Points on a hilly landscape, in no order, each with its height.
From any point a climber steps to the highest of the 2 points nearest to it. It stops when none of these is higher. Distance is the straight distance between rows; heights are no part of it.
J279 (h 55.2): [116 117 176 124  93 116 183 111 135 118 158 106 110 105 130 102 120  71
 134 164 115 105 163  87 108 165 163 122 134  54 196 141 166 109 172  82
 157 156 184  58 117 110 106 142 165 162 118 155 144 118 154 150  68 139
 134 129 141 119 154 106 182 112 144 186 182 112 131 163 103]
J134 (h 44.4): [122 137 117 174 118 121  92 108 118 143  83 117 153 151 152 123 119 117
 146 156 116 166 156  85 131  88 134 143 104 185 149 147 143 108 121 109
 104 138 106 135 108 139 158  92 104 107  94  92 123 138  77 131 137 130
 170 141 138  88 114 116 165 103 117 133 130 144 124 104 133]
J714 (h 36.7): [140 104 173 140  70 108 172 112 125 153 171 161 112 104  61 175 112  94
  95 154  99  26 146 146 106 106 128  33  91  99 143 100  89 145 149 163
 128 123 133 125 169 124 111 109 128 107 136 158 178 107 149 175 103 135
 133 108 155 148 139 128 129 128 142 164 146 143  95  75  93]
J91 (h 8.9): [121 102  90 125 181 126 183 114 114 107 136 130  97 112 128 126 160 144
 114  70 120 119 115 127 128  92 145 154 177 138  66  84  90 111 132 169
 161  95 122  94  97 169 112 105 131 120 166 102 141 158 123  87 180  88
 102 151  58 212 124 140  48 159  98  98 110  95 129 137 120]
J481 (h 27.8): [138 113  98 128 127 138 150 125 120  96 196 104 127 157 141 128 111 165
 121 113 168 138 134 161  73 110  96 138 142 116  90 128  91 115 118 158
 140 122 130 144 146 123 167 106 125 112 154 116 169 161 131 150 144 115
 148 119 117 133  99 207  78 136 122 136 165  86 110  91 153]
J2 (h 77.9): [119  78  87 156 169 147 127 155 116 111 124 114 116 137 122 131 136 157
 121  85 164  96 104 133 123  62 144 128 162 128 120  26  73 149 128 164
 118  89  92 132 115 146 124 119 116  85 158 129 143 146 101 126 154 111
 122  73 107 166 134 188 105 148 130  88  98 111 140 104 107]
J548 (h 84.3): [144 154 112  91 110 121 153 114 151 156 143 103 124 168 114  80  97 131
 152 146 106 148 186 171 115 139 165 142 114 119  84 130 148 125 122 144
 151  92 148 146 171 117  94 118 127 169 136 124 145 125 143 110 130 136
 179 167 111 106 104 114  81 109 139 181 125 135 121 133 152]
J549 (h 31.8): [152 125 157 114 107 117 168 105 132 149 203 150  90 112  89 134 127 105
 102 124 113  56  93 192 115 100 118  82 103 113 142 128  79 174 131 176
 150 105 130 140 144 128 125 140 105 101 142 180 192 112 165 146 110 121
 132 110 134 160 138 142  81 131 159 133 150 111  97 111 131]
J280 (h 39.1): [147  95 155 171 131 109 136 117 139 137  90 174 140 171 145 170 145 104
 128 146 106 158 128 137 100  82 118 107 141 122  98 157 121 141 155 160
 141 147 114 119  69 154 140 133  95  59 143 108 134 129 154 109 176 112
 102 110 148 142 139  93 114 125 102 127 157 105 159 149 130]
J873 (h 48.0): [125 126 155 127 160 121  20 158 164 119  87 144 144 147 115 128 152 143
 121 164 118 140  84 174 136 107 113  95  82 160  98 174 142 131 106 135
  86 190 124 145 147 150 137 131 108  95 176 143 116 135  99 121 108 118
 128 105  94 134 136  96 146 125  67 124 144 139 157 121  95]
J595 (h 77.7): [101 161  97 151 143 153 143 108  97 111  98  83 130 142 152  85 131 122
 135 134 123 137 123  84 192 104 157 162 130 151 170  82 150 133 142 128
 115 123 126 143 101 127 152 119 119 134 107 133 115 163 116 104  84 119
 141 144 134 128 121 175 178 105 124 124 108 149  97 118 132]
J935 (h 48.9): [ 89 160 144 114 148 160  94 158 116  74 144  81 143 148 170  46 130 148
 179  94 153 121 113 121 150 179 139 157 150 117 132  89 135 134 122 134
 161 156 142 117  96  87 147 139 142 119 131 140 147 156 110  95 112 105
 142  97 105 134 121 186 161 107 154 132 149  91 121 152 144]
J461 (h 35.2): [153 103 139 131 118 101 179 101 141 136 148 176 145 187 139 156 112 101
 134 151 128 103 138 150  79  75 125 104 159 113 114 146  98 137 150 158
 134 115 120 127  85 136 152 121  79  77 137 116 164 107 141 118 123 136
 131  84 141 138 124 126  90 139 125 141 143 113 141 144 122]
J855 (h 23.0): [125 142 144 123 153 115  93 125 140 120 121 103 117 121 135 112 163 121
 129 101 115 177 122 138 134 180 132 166 126 166 128 164  99 141 114 130
 158 128 161 123  78 123 118 142 151 139 144 109 144 159 109  99 130 118
 111 159  85 145 148 104 123 115 119 126 102  96 110 163 147]
J35 (h 25.9): [137 126 180 127 156 118 122 120 166 129 125 114 137 160 134 115 136  99
 151 111 116 144 127 144 121 163 146 132 137 137 121 121 114 171 132 158
 182 118 152 108  86 111 122 169 128 109 141 127 160 141 119 113 137 103
 129 129 105 148 160 103 111 120 133 134 132  94 125 171 126]
J820 (h 54.0): [106 106 123 113 126 125 143 141 111 124 150 120 130 104 100 115  74 105
  91 168 135  88 108 111 132 125 159 110 102  41 134 105 160 137 168 141
 131 108 153 144 177  82 150 140 155 157 129 185 123 126 166 126  93 136
 151 118 158 120 118 158 134 150 148 163 198 192 122 158 119]
J592 (h 64.8): [158 106  57 116 156 131 127 157 100 171 117 158  90  87 117 155 158 139
 106  57 147 134  83 131 151  76 111 149 155 140 107 135 120 107 111 110
  93  68  70 163 141 161 121 108 129 141 113 103  75  99 135 142 252 135
  96 155  86 131  96 146  71 181 133  75  76 133 154 121 125]
J232 (h 82.4): [126 143  97 141 127 139 131 135 122 107 149 135  80 109 120 155 162 167
  92  84 142 135 131 151  82 134  69 144 164 138  91 186  96 102 112 112
 124 141 102 123 120 123 170  96 126  96 111  81 120 140 143 163 186 129
 138 177 102 130  88 174 115 159 111 108 117  52 114 114 155]
J922 (h 31.1): [114 183 127 102 117 138 133 134 102 177 130 116 115 132  83  72 126 127
 138 141 107 142 149 129 228 120 122 148 136 109 163 102 144 149 100  96
 129 127 165 108 138 112  95 107 138 179  62 148 118 162 129 133 102  91
 144 156 142 100 143 159 188  83 198 157 113 171  73 115 125]
J674 (h 40.4): [119  94 139 133 125 147 161 134 130 138 140 142 133  80 104 180 124 135
 114 117 134 105  98 115 151 182 134 132 120 119 162  79 131 139  96 124
 153 106 130 165 140 133  91 192 149 171 119 173 112 130 138 133  89 129
  64 107 185 125 182  85 132 163 182  75  82 174 136 128 130]
J783 (h 42.3): [133 169 150 101 118 127  86 123 121  96 169  97 129 113 146  98  94 114
 133 146 160  84  92 138 142 159 106 110  97 113 113 153 128 145 140  89
 131 118 121 151 157 100 178 144 123 108  86 144 120 123 168 136 132 137
 124  82 152 122 124 178 127 142 170 113 156 114 141 164 130]
J707 (h 27.1): [132 158 122 149 133 124 139 100  85 156 109 100 110  96  59 114 124  95
 121 150  67  99 152 118 195 102 133 115  97 122 148  97 136 175 120 112
 111 126 142 126 146 114 127 104 133 152  94 145 137 159 128 143 117  97
 159 155 155 108 150 127 141 109 159 152  92 179  95 136 114]
J772 (h 29.4): [126 125 176 104 130 137 159 138 153 113 145 111 149 138 157 122 136  89
 169 119 155 146 141 115  98 210 146 138 136  83 144  91 106 174 125 128
 199 129 178  83  98  87 132 188 140 120 152 171 170 122 135 118 104 123
 136 108 131 133 161 123 122 137 160 150 144 120 135 170 124]
J341 (h 56.5): [133 121 195 141  83 119  59 123 140 146 135 119 120 142 106 101 115  98
 138 174 127  95 109 143 141 109 133  62  91 161 161 156 144 155 174 165
 115 188 145 126 127 137 134 108 114  60 106 142 146 108 110 148  98 124
 142 129 143 146 128 112 171  89 133 121 180 100 141  92 125]
J103 (h 36.8): [111 113 130 118 137 141 191 147 137 128 148 104 151  98 131 148  91 113
 127  99 138  94 110  99 138 207 165 125 116  93 173  59 143 154 136 131
 173  86 151 145 146 106  88 200 155 162 144 194 135 108 149 104  73 145
 101 128 160 147 155 105 129 143 163 114 132 154 127 143 124]
J451 (h 38.3): [107 187 167 124 122 126  45 136 112  86 178 100 117 136 150  77  91 127
 149 138 164  92  99 138 178 128 141 100 112 160 127 141 139 134 121 108
 124 166 119 125 129 104 182 108 138 106  48 120 113 149 125 151 140 103
 136 108 129 128 142 177 184 122 159 137 180 100 132 119 127]
J974 (h 66.1): [114 107 212 140  97 142 140 111 138 132 148 102 143 132 141 115  83  56
 156 157 122 110 152  86 175 143 148 140 123 103 200 124 165 121 164 100
 133 159 177 100 110 121 108 135 168 137  88 172 136 119 126 149  78 116
 139 133 172 106 179  86 185  93 181 152 176 128 125 133 111]
J389 (h 79.3): [136 133 228 139  97 116 114 110 152 132 114 124 172 172 184 117  88  99
 163 146 120 142 148  97 123 147 145 117 133 155 164 114 157 146 146 126
 140 148 163  99  82 122 109 143 131 108  90 150 146 113 112 129 109 127
 144 131 157  94 168  74 163  84 160 134 141 123 135 146 127]
J132 (h 40.5): [ 92 146 130 160 119 124  70 130 133 112  85 124 159 144 188  81 111 133
 167 138 133 177 143  87 143  88 141 172 119 192 174 166 142  74 123 119
 112 167 108 115  86 134 124  68 116 119 108 100  96 132  83 130 103 147
 158 129 101  71 127 120 190  72 108 147 121 154 103 129 142]
J950 (h 64.1): [143 131 113 150 105 125 142 119 131 174  93 142 120 130  76 127 134 126
 110 168  70 165 176 153 119  84 119 115  99 114 102 141 143 119 122 133
 104 101 113 161 177 152 135  98  90 116 118 109 116 128 111 139 153 152
 142 175 143  74  96  99 104 115 133 162 132 149 132 105 121]
J529 (h 49.0): [152  75  91 130 154 129 177 136 149 130  82 161 134 137 145 189 124  94
 135 150 122 130 106 120 140  94 175 116 147 165 105 155 142 134 116 129
 102 128 115 165 123 146 120 156  96 143 157 126 109 113 117  54 142 155
  88  82 105 153 130  71 100 118  88  97 138 167 154 117 154]
J29 (h 34.7): [127 180 139  89 120 120  85 132 142 169 138 117 113  99  92  91 133 125
 137 154 125 166 127 152 210 154 121 152  92 123 167 155 133 128  98  74
 133 151 179 122 125 105 101 107 169 167  88 152 115 154 131 141 105 102
 112 144 117 100 151 135 210  99 189 136 127 135  91 130 121]
J619 (h 65.7): [134  99 127 130 128 111 174 123 148 136  89 167 153 134 153 180 112 119
 133 166 122 143 154 103  96 152 133 135 133 115 130 155 150 117 136 107
 117 136 135 129 126 133 135 157 124 131 125 123 107 121 146 120  90 174
 125  90 166 111 131  98 141 127  90 112 127 150 151 150 135]
J75 (h 48.1): [126 122 105  94 150 120 130 126 133 110 158 132 112  99 111 140  81 101
 108 164 157  94  77 145 132 120 127 108  82  80 117 132 133 158 139 137
 137 117 127 148 162 111 170 166 122 116 118 182 131 124 160 134 112 130
 118  89 152 127 136 155 117 141 152 121 161 161 145 135 129]
J701 (h 55.9): [139 120 144 147  75 130 147 120 153 172 109 164  96 125  36 178 152 126
 124 155  73 119 169 157 107 128 100 108 102 124 109 132 126 145 128 137
 132 108 129 142 173 139 102 108 126 126 113 124 126 135 140 162 156 124
 144 170 150 104 131  82 102 117 142 151 119 139 131 109 126]
J299 (h 42.4): [152 126 182 132  79 109 162 119 132 137 172 182 137 141  99 187 115 104
 112 184 110  41 140 152 106 114 113  35 105  95 143 129 135 141 176 153
  88 142 145 148 151 124 122 124 120 107 155 163 158  63 152 141  76 163
 109  89 169 134 140 101 122 140 115 155 171 141 135  91 107]
J38 (h 28.4): [127 121 154 118  85 125 137 121 128 107 175 136 147 141 176 165  97 124
 122 147 186  80 105 126  65 173 104 117 140  90 140 214 111 125 135 101
 139 146 118  92 118 138 169 156  92 108 112 128 143 113 154 151  92 145
 136 119 172 148 124 156 124 141 136  93 173  72 130 154 136]
J216 (h 85.1): [127 151 102 157  81 153  94 131  93 130 133 117  97 130 157  99 128 165
 101  96 130 116 124 112 125 122 110 114 127 156 123 140 146 103 110 112
  77 165  86 127 131 154 172  95 142  93  62  94 123 138 126 170 145 148
 163 181 127 110  85 160 161 118 117 113 129  99 119  70 139]
J971 (h 61.1): [136 154  94 134 137 131 131 106 111 136  95 123 155 118 128 135 116 115
  95 129  84  96 127 101 164 103 139 128 122 135 139  92 154 129 108  92
  76  78 101 168 157 142 129 133 125 143  80 128 113 107 118 116 142 167
 137 130 164 104 127 116 128 164 131 116  79 170 138 131 124]
J627 (h 31.7): [148 121 158 113 101 101 130 128 141 123 158 166 159 161 152 154  96 128
 133 175 170 105 122 143  67 129 120  83 151 115 125 181 126 149 151 152
 129 156 126  92 127 141 159 147  85  99 144 138 159  96 135 143  87 145
 146  97 169 145 126 133 133 129 106 129 183 116 144 115 121]
J399 (h 56.4): [ 88 148 140 133 141 147 124 147 133  84 138  64 114 161 163  41 162 148
 160  96 145 127 145 130 137 159 161 134 119 156 115  73 123 152 150 168
 132 155 147 122 115 114 144 143 126  92 147 154 165 157 113  92 108 101
 158 124  70 155 121 164 121  94 122 113 146  92 116 115 124]
J33 (h 60.2): [135 102  97 132 142 127 101 154 118 164  94 169 107  82 134 142 160 128
  87  78 126 158  66 152 153  97  95 120 109 123  92 155 152 100 122 143
  97  92  78 173 144 184 130 134 116 108 124 116  69  81 166 140 206 133
  94 145 111 144 107  84  78 167 108  53 102 132 158 136 125]
J972 (h 33.1): [123 122 152 129 135 137 232 115 127 109 145 115 139 112 157 140 122  92
 157 110 133 104 138  72 114 202 160 142 147  82 165  72 110 152 144 131
 175  98 169  98 126 102 123 187 148 148 147 187 184 130 151 114 106 136
 124 127 129 151 145  98  94 117 161 122 118 145 115 159 123]
J160 (h 58.2): [124 148 124 108 140 121  91 125 152 138  76 134 160 143 147 142 131 141
 146 148 117 185 141 120 119 146 140 151 141 142 117 125 167 119 100  95
 102 116 129 141 136 123  97 137 122 155 150 104  91  94 107 100  94 171
 123 116 129  97 127  91 142 147  93 125  88 155 139 152 123]
J186 (h 43.2): [ 93 148 135 166  99 127  29 153 113  92 116  99 142 150 189  43 108 136
 153 110 134 153 141 115 126  96 136 160 124 174 124 176 134  80 126 117
 113 162  82 122  84 136 112  88 102  92 129 109 110 127 101 113 129 124
 168 132  60  88 114 137 151 111  95 149 104 134 122 147 128]
J53 (h 49.4): [134  98 136 134 135 129 115 134 154 116 133 166 169 152 160 208 151 162
 145  98 160 143 137 127  42 141  76 153 166 125 108 154  77 109 111 107
 122 141 118 115  87 126 143 134 142  86 143  87 141 123  99 189 179 136
 118 112 160 103 121 144 117 157 126 136 123  88 155 151 130]
J770 (h 30.9): [150 133 129 110  97 123 162 115 135 136 198 133  83 148 106 119 134 146
 107 133 151  96 122 190  90 112  96 107 124 121 103 136  87 155 117 181
 152 113 128 122 142 133 156 116  89  95 143 133 172 129 158 138 135 123
 143 131 131 158 101 161  81 133 147 120 153  75 121 102 126]
J838 (h 25.1): [149 112  58 141 143 141 172 113  99 120 164  78 125 143 105 117 102 179
 132 117 169 158 158 134 105 100 156 154 128 129 103  89  99 111 125 164
 141 109 132 166 157 116 161 107 136 152 151 118 171 185 108 138 154  88
 165 142 128 122 115 174  82  87 123 132 144 125 117  90 174]
J367 (h 71.6): [170 133  61 136 156 126 144 140 110 137 134 137  74  85 109 155 164 161
  68  67 132 123  94 124 112 109  88 124 154 136  97 143 100 120  99 116
  99 124  75 161 148 131 163 116 125 114  93 106  98 129 144 177 211 131
 122 167  94 139  93 169 101 166 106  91 115  96 125  88 134]
J203 (h 47.1): [143 104 184 121  83 112 195 113 146 133 165 149 145 120 133 149  95 105
 143 170 128  99 189  94  72 161 147  87 165  66 160 134 126 110 162 107
 177 144 194  41 146 109  95 130 177 181 130 128 143 105 141 158  98 130
 134 125 173 106 142 114 175 133 159 195 170 141 132 151 109]
J814 (h 10.4): [160 110  93 136 157 109 176  98 126 145 113 145 104 121 113 158 131 134
 103 112  96 111 106 125 139 100 154 114 147 168 106  99 101 142 114 159
 125 114 117 116 117 157 127 139 125 113 152 106 143 132 112 106 145 124
 111 151  75 195 117 113  84 134  90 104 107 111 126 113 147]
J456 (h 18.6): [ 99 153 102 140 156 120  51 169 100  79  96 100 127  97 129 117 162 141
 102  95 123 197  74 132 172 129  77 180 122 136 114 168 106  78 116 102
 128 145 107 148  87 135 138  73 130 142 155 102  95 155 143 119 169 136
 102 120 120 114 120 160 149 134 109 143 106 129 123 157 147]
J40 (h 44.1): [133  94 139 116 107 136 150 131 144 163 140 178 122  91  92 210 123 149
 114 119 132  82 116 138 104 167  97 102 121 126 149 113 136 139 100 127
 138 106 120 162 169 135 106 194 154 149 122 152 119 120 118 171 117 138
 104 131 167 105 162  81 134 169 160  98 118 148 129 100 128]
J347 (h 23.8): [131 136  85 142 156 140 147 120 100 158 114  90 137 103  73 101 113 134
 127 135 116 112 133 124 172  73 164 120 121 123 131  64 130 169 127 137
 112 108 128 149 169  97 138 114 116 181 115 153 133 161  75 138 108  97
 165 138 160 130 154 179 141 106 140 155 121 197 121  81 122]
J887 (h 5.8): [119 151 101 161 131 135  81 140 103 126 128 106  76 115 102  63 173 165
 118  85  99 167 139 157 126 111  99 139 134 154 106 115 112 111 114 131
 139 117 107 110 117 136 133  97 137 124 124  84 110 189 111 143 185  66
 133 173  83 131 123 155 132 125 124 137  96  88 108 137 128]
J630 (h 48.7): [148 150 181 129  89 107 101 113 128 144 160 149 123 134 106 128 119  78
 101 199 117  55 112 142 162  98 110  34  72 136 146 133 147 157 164 147
  70 166 135 142 159 139 151 115 105  93 125 164 142  98 149 158  82 126
 138 113 169 142 125 108 148 110 103 123 174 143 128  86  94]
J272 (h 73.7): [139 132  82  94 112 136 108 125 158 166 108 120 111 117  85 118 131 163
 123 161 118 187 154 180 125 143 135 149  97 129  99 148 145 114  97 122
 125 106 130 149 185 127 120 118 127 188 135 111 104 144 124 136 138 140
 154 171 125  94 109 131 123 116 117 165 120 149 125 113 148]
J401 (h 7.4): [121 141 106 165 157 117 132 132  79 109 137 101  88 109 116  79 169 161
 109  51 116 135 130 135 138  83 134 135 132 157  86  78 104 126 124 160
 133 101 127 110 106 144 116 110 138 115 156 103 132 167 116 103 184  53
 128 179  74 190 138 155  91 124 101 101 101 106 114 122 140]
J63 (h 22.8): [114 110  69 130 161 137 174 142 114 138 132  94 146 141 109 123  99 142
 138 127 152 136 143 126 129 101 167 146 138 106 126  55 111 144 142 160
 134 105 137 144 157 109 156 127 143 163 167 146 156 168  85 138 110  88
 156 129 136 119 129 181 113 106 137 148 142 165 104 101 139]
J404 (h 52.2): [150 133 116 116 144 122  45 149 139 150  89 144 107 130 127 135 154 155
  99 134 137 150  84 153 113 119 118 118 104 160  69 206 139 123 104 143
  85 161  76 160 152 169 132 124  73  86 164 114 101 108 139 143 151 148
 130 165  86 137  96  81 109 129  62 113 137 115 144 127 116]
J859 (h 66.6): [108 115 125 165 156 163 137 128  84 116 145 100 128 152 164  70 153 165
 146  70 155  87 134 126 118 117 136 132 143 145 108  18  79 149 146 170
 154 104 123 115 115 118 128 129 110  85 165 129 179 163 110 104 130  94
 160 114  88 168 123 167 102 115 125  95 105  69 123 111 119]
J494 (h 14.8): [143 141  93 152 155 140  77 142  94  83 169  77 140 104 163  91 169 174
 122  36 140 138 118 120 120 126  92 166 145 162 100 155  98  82 119 101
  95 115  90 168 109 114 111  98 124 133 159  89 138 121 110 122 206 124
 122 154  61 157  99 143  80 153  67 111 104  68 136 120 162]
J745 (h 12.0): [161 142  95 114 143 124 144  89 116 144 159 120 108 129 124 124 146 168
 105  90 118  99 127 155  82 125 133 115 136 183  99 139 107 125  91 159
 111 113 127 143 136 134 122 118 118 104 159 102 165 135 114 122 126 136
 147 181  55 185  95 130  78 132  78 112 120  85 109  88 142]
J762 (h 58.9): [109 131 100  78 142 156 175 140 149 111 100 135 137 121 123 124 156 127
 140 128 142 141 127 100 157 160 143 166 149  93 141  61 153 129 132 107
 148  71 119 121 131 135  95 145 128 172 153 126  79  82 153  61 102 162
  78 123 135 137 100 139 128 156 157 112  57 177 148 181 120]
J871 (h 49.3): [121 132 140 156 121 110  79 117 121 153  75 138 134 125 110 142 131 103
 103 158  90 162 135 112 147 117 108 118  90 166 145 177 159 120 142 109
  99 175 121 133 131 145 155 120 115 115  97 102 102 117 111 145 126 137
 138 134 150 104 128  78 162 114 108 138 126 148 126 123 132]
J656 (h 64.6): [141  97 177 112  92 105 145 115 124 149 132 165 158 129 131 198  90  90
 103 175 127  93 148 111  71 153 127 101  93  88 164 205 171 102 170 100
 109 157 166 131 167 112 117 147 147 166 117 153 124  82 149 161  87 151
 136  85 194 107 148  62 138 139 125 128 194 144 147 132 120]
J916 (h 52.7): [132 135 128 135 116 123 108 121 133 139 103 134 160 159 158 107 101 121
 151 123 117 185 171 122 111 128 126 155 143 127 116 109 131 104 131  88
 123  84  97 132 119 132  89 130 104 122 118 101 113  99 112 118 163 151
 136 136 131  78 110 110  99 155 122 133  69 136 142 155 101]
J283 (h 38.8): [108 207 149  74 113 128  59 136 137 106 166 134 126 124 147  61 115 151
 152 125 147 132 131 140 203 162 114 170 134 111 157 160 136  95  81  85
 140 182 139 112 107 103  87 117 195 149  86 121  88 150 137 129  90 126
  99 122  91 111 132 175 213 106 189 144 124 100  75 129 149]
J793 (h 67.8): [106 138 124 149 134 146 152  96 107 131  97 106 159 123 153 130 115  78
 119 138 102 105 106  72 186 106 163 135 108 129 158 104 179 132 146 118
  90 112 133 163 138 124 150 122 117 157  80 141 115 146 129 109  86 155
 153 117 194 131 127 113 143 140 134 112 119 178 121 119 128]
J476 (h 77.6): [137 107 171 128  91  97 156 129 142 109  89 151 138 127 149 159 102 101
 150 188 141 160 171  92  82 166 143 111 135 101 162 222 162 114 153  92
 134 177 151  79 137 119 118 138 123 157 120 112 104 104 155 144  86 153
 122  91 177 107 145  73 174 112 115 156 161 135 153 151 131]
J392 (h 62.0): [123 113  98 145 185 142 112 146 128 120 100 156 133 103 107 171 175 151
 105 107 106 131  87 119 157 120 101 130 167 139 136  55 112 134 116 149
 106 111 124 129  93 143 101 134 156 130 170 110 114 137 103 108 114 123
  87 125 132 148 142 135 160 157 102 100  69 151 130 122  98]
J837 (h 48.8): [134 105 141 136 104 133 164 120 150 167 136 170  88 111  83 191 141 158
 124  81 110  97 130 168  73 157  92 100 133 149 134 115 109 153 113 161
 158 109 127 132 151 143  92 158 134 121 125 131 134 134 142 166 156 127
 149 184 139 125 150  94 101 148 141  89  96 117 124 109 132]
J891 (h 64.0): [102 135  60  70 162 165 190 143 128  98 126  87 122 141 120 111 160 159
 140 117 159 163 138 108 148 131 146 204 162 103 127  64 135 118 153 130
 153  67 101 126 124 129 115 120 132 187 176 127 102 130 141  83 132 126
 104 145 101 149  98 181  96 126 137 119  62 139 125 146 125]
J927 (h 55.8): [157 119 114  90 161 108  88 147 147 142 101 151  92  98 122 143 163 138
 102 106 147 136  59 159 145 131 118 103 108 152  81 216 145 119 104 129
 106 132  82 147 159 169 135 134  82 110 130 131  74 107 184 121 166 170
  83 143  72 176 101  99  84 142  88  91 116 121 156 160 128]
J636 (h 13.4): [161 171  80 108 154 123 117 103  99 120 176 120 126 131 159  96 135 165
 119  58 138 115 113 136 106 123 128 150 142 172  96 159 103 123  90 127
 106  94  98 161 128 116 127 122 108 133 129  71 139 120 117  99 182 126
 137 143  47 179  92 147  54 146  89  84 114  78 115 117 163]
J225 (h 43.1): [100 168 170 120 129 133  60 141 124  90 157 110 120 139 153  75 109 138
 160 106 143 107 124 125 175 149 132 132 145 137 151 112 133 123  97 113
 152 173 143  98 100 122 137 127 186 112  80 145 118 150 109 129 105 113
 121 118 115 114 159 180 190 108 176 141 154  74 114 138 129]
J965 (h 51.7): [135  81  93  75 171 138 164 156 158 129  92 156 158 136 164 180 135 112
 146 150 162 156 104 106 151 125 166 159 146 139 135 140 164 124 100 126
 124 120 119 156 122 142 109 154 127 191 167 142  71  70 119  52 135 161
  53  52 111 130 138  71 106 137 117  95 127 170 153 123 141]
J297 (h 20.6): [125 149 119 106 163 112  68 131 141 129 107 105 125 115 104 123 155 133
 113 132 121 207  97 154 164 159 109 180 103 142 129 185 117 118 102 104
 146 135 137 136 106 121 123 120 125 157 134 104 102 153 134 113 137 137
  96 123 122 117 138 114 146 116 126 153  98 124 114 151 134]
J789 (h 71.7): [106 140 134 137  92 146 132 128 118 101 161 122  90 130 156 135 135 170
 102 114 138  95 152 116  81 153  96 121 159 129 135 172 121 107 122 118
 136 162 124  74 124 144 178 112 136 107  78  91 129 154 145 158 129 126
 138 157 123 139  90 184 162 124 133  97 134  66 117 109 133]
J671 (h 54.4): [111 100  86  86 171 145 194 147 142 123 107 158 154 118 148 170 126 100
 145 156 158 139 106  99 165 139 164 144 149  96 145  84 159 133 121 123
 133 106 143 150 120 118 112 179 145 186 162 161  87  77 137  64 108 144
  71  71 149 114 137 107 102 149 148 124 124 211 152 156 133]
J527 (h 49.2): [157 102 172 115  82 132 128 121 152 141 127 150 158 131  94 184 104 128
 140 166 135 134 175 128  78 166 109 112 142 114 143 111 133 127 142 116
 149 159 178  83 145 110 122 141 176 171 114 124 144 106 106 169 115 127
 131 119 195  96 162 112 167 133 172 157 145 142 155 129 115]
J523 (h 56.1): [151  93 152 115 115 136 142 118 166 119 121 183 174 155 150 191 129 131
 155 149 161 178 160 126  59 160  95 143 160 113 132 145 112 109 113 101
 156 156 151  87 109 122 132 142 157 137 139 113 128 119 111 174 139 124
 112 104 183  71 152 124 148 133 148 164 130 118 157 163 122]
J275 (h 43.3): [119 116 142 166 160 113  60 149 137 116  73 159 145 154 137 115 150 103
 126 138 101 177  97 150 119 102 114 120 119 138  97 143 136 132 141 162
 139 167 124 123  87 142 136 125 115  92 155 107 115 129 117  97 152  94
 107 111 131 140 154  94 128 137  86 134 149 132 161 153 110]
J677 (h 56.2): [125  94 157 132 102 126 120 103 129 165  95 148 141 104  96 182 121 100
 101 181 112 141 154 108 133 141 110 123  79 106 158 222 160 114 147  91
  94 183 143 142 168 123 156 124 135 162  95 123 115 104 114 163 117 146
 137 105 197 105 145  52 145 126 134 123 159 149 135  87 123]
J680 (h 71.4): [140 144 112  98 147 105 152 128 168 144 109 116 123 126  88 114 117 115
 143 157  99 127 150 145 138 146 174 125 109 119 103 103 143 147 127 151
 139 108 175 124 158  97 101 155 126 159 140 154 151 117 126 104 103 152
 148 146 114 124 137 119 115 123 130 186 157 178 123 137 120]
J218 (h 61.7): [112 112 118 119 126 117 195 114 121 139 124 113 127  97  81 142 108  95
 125 153  73  91 147 119 129 127 166 120  95  73 118 119 151 134 145 144
 124  91 157 146 176  97  96 130 143 152 134 178 136 111 180 108  92 144
 144 133 132 122 122 103  95 137 125 182 153 185 114 127 144]
J71 (h 69.8): [107  88  82 127 164 159 169 167 121 104  93 125 133 143 119 126 148 153
 159 110 155 145 133 121 145  84 146 166 170 106 131  24 112 150 145 142
 122  76  89 124 127 165  96 132 128 128 177 134 114 123 116 105 145 119
  97  96 110 143 102 173 103 144 135 110  70 143 157 124  93]
J615 (h 66.3): [118 143 197 140  82 110  93 123 145 126 139 113 128 177 173  80  93 102
 170 160 142 113 145 117 139 123 147  98 118 166 157 174 146 140 153 147
 139 178 145 104  92 139 128 103 116  66 102 143 151 120 120 112 107 114
 153 131 118 118 124 109 155  68 139 116 163  98 133 130 132]
J465 (h 16.6): [ 94 169 104 163 138 129  75 163  79  66 140  95 128  81 155  89 183 181
 115  43 117 161 119 144 145 137  55 165 155 145  94 165 105  72 119  89
 127 143  96 127  95 114 130  70 136 139 131  67 107 147 148 145 192 119
 106 134  72 111 116 177 126 157  90 127 102  91 111 139 169]
J862 (h 47.6): [122 134 131 163 103 136  81 138 123 127 112 137 170 168 204  80  94 127
 185 115 135 188 166 108  97  91 122 153 143 147 112 136 118  95 143  96
 122 120  64  99  81 127 106 110  88  81 135  94 137 125  95 127 164 127
 155 106 104  91 104 111 122 139  97 157  92 128 137 163  99]
J153 (h 66.7): [115 134 106 165 147 138 159 111 112 133  88 115 120 120 124 150 171 145
 113 138  96 137 126 106 154 125 126 127 151 152 165  71 111 134 139 131
 124 123 140 109  92 141 112 119 153 125 141 113 131 177 119 112  72 120
 102 148 145 158 130 139 178 116  96 121  81 140 100 116 122]

Two climbers start at each pair of points below. Name the first point that both come to, or write none.
J627 / J783 -> none
J132 / J186 -> J476
J91 / J887 -> J465
J456 / J29 -> none
J922 / J451 -> J225
J965 / J103 -> none

Where does a climber stop that starts at each point below?
J401 -> J548
J63 -> J389
J347 -> J2

Call two points neighbours if one is among the 2 nearest of the other. Go from one point of each pair to the other, from neighbour to neighbour, staying as high as possible. Name the lowest point that can't be avoided.
J216 / J389 -> J203
J595 / J548 -> J451
J2 / J595 -> J392
J523 / J216 -> J53
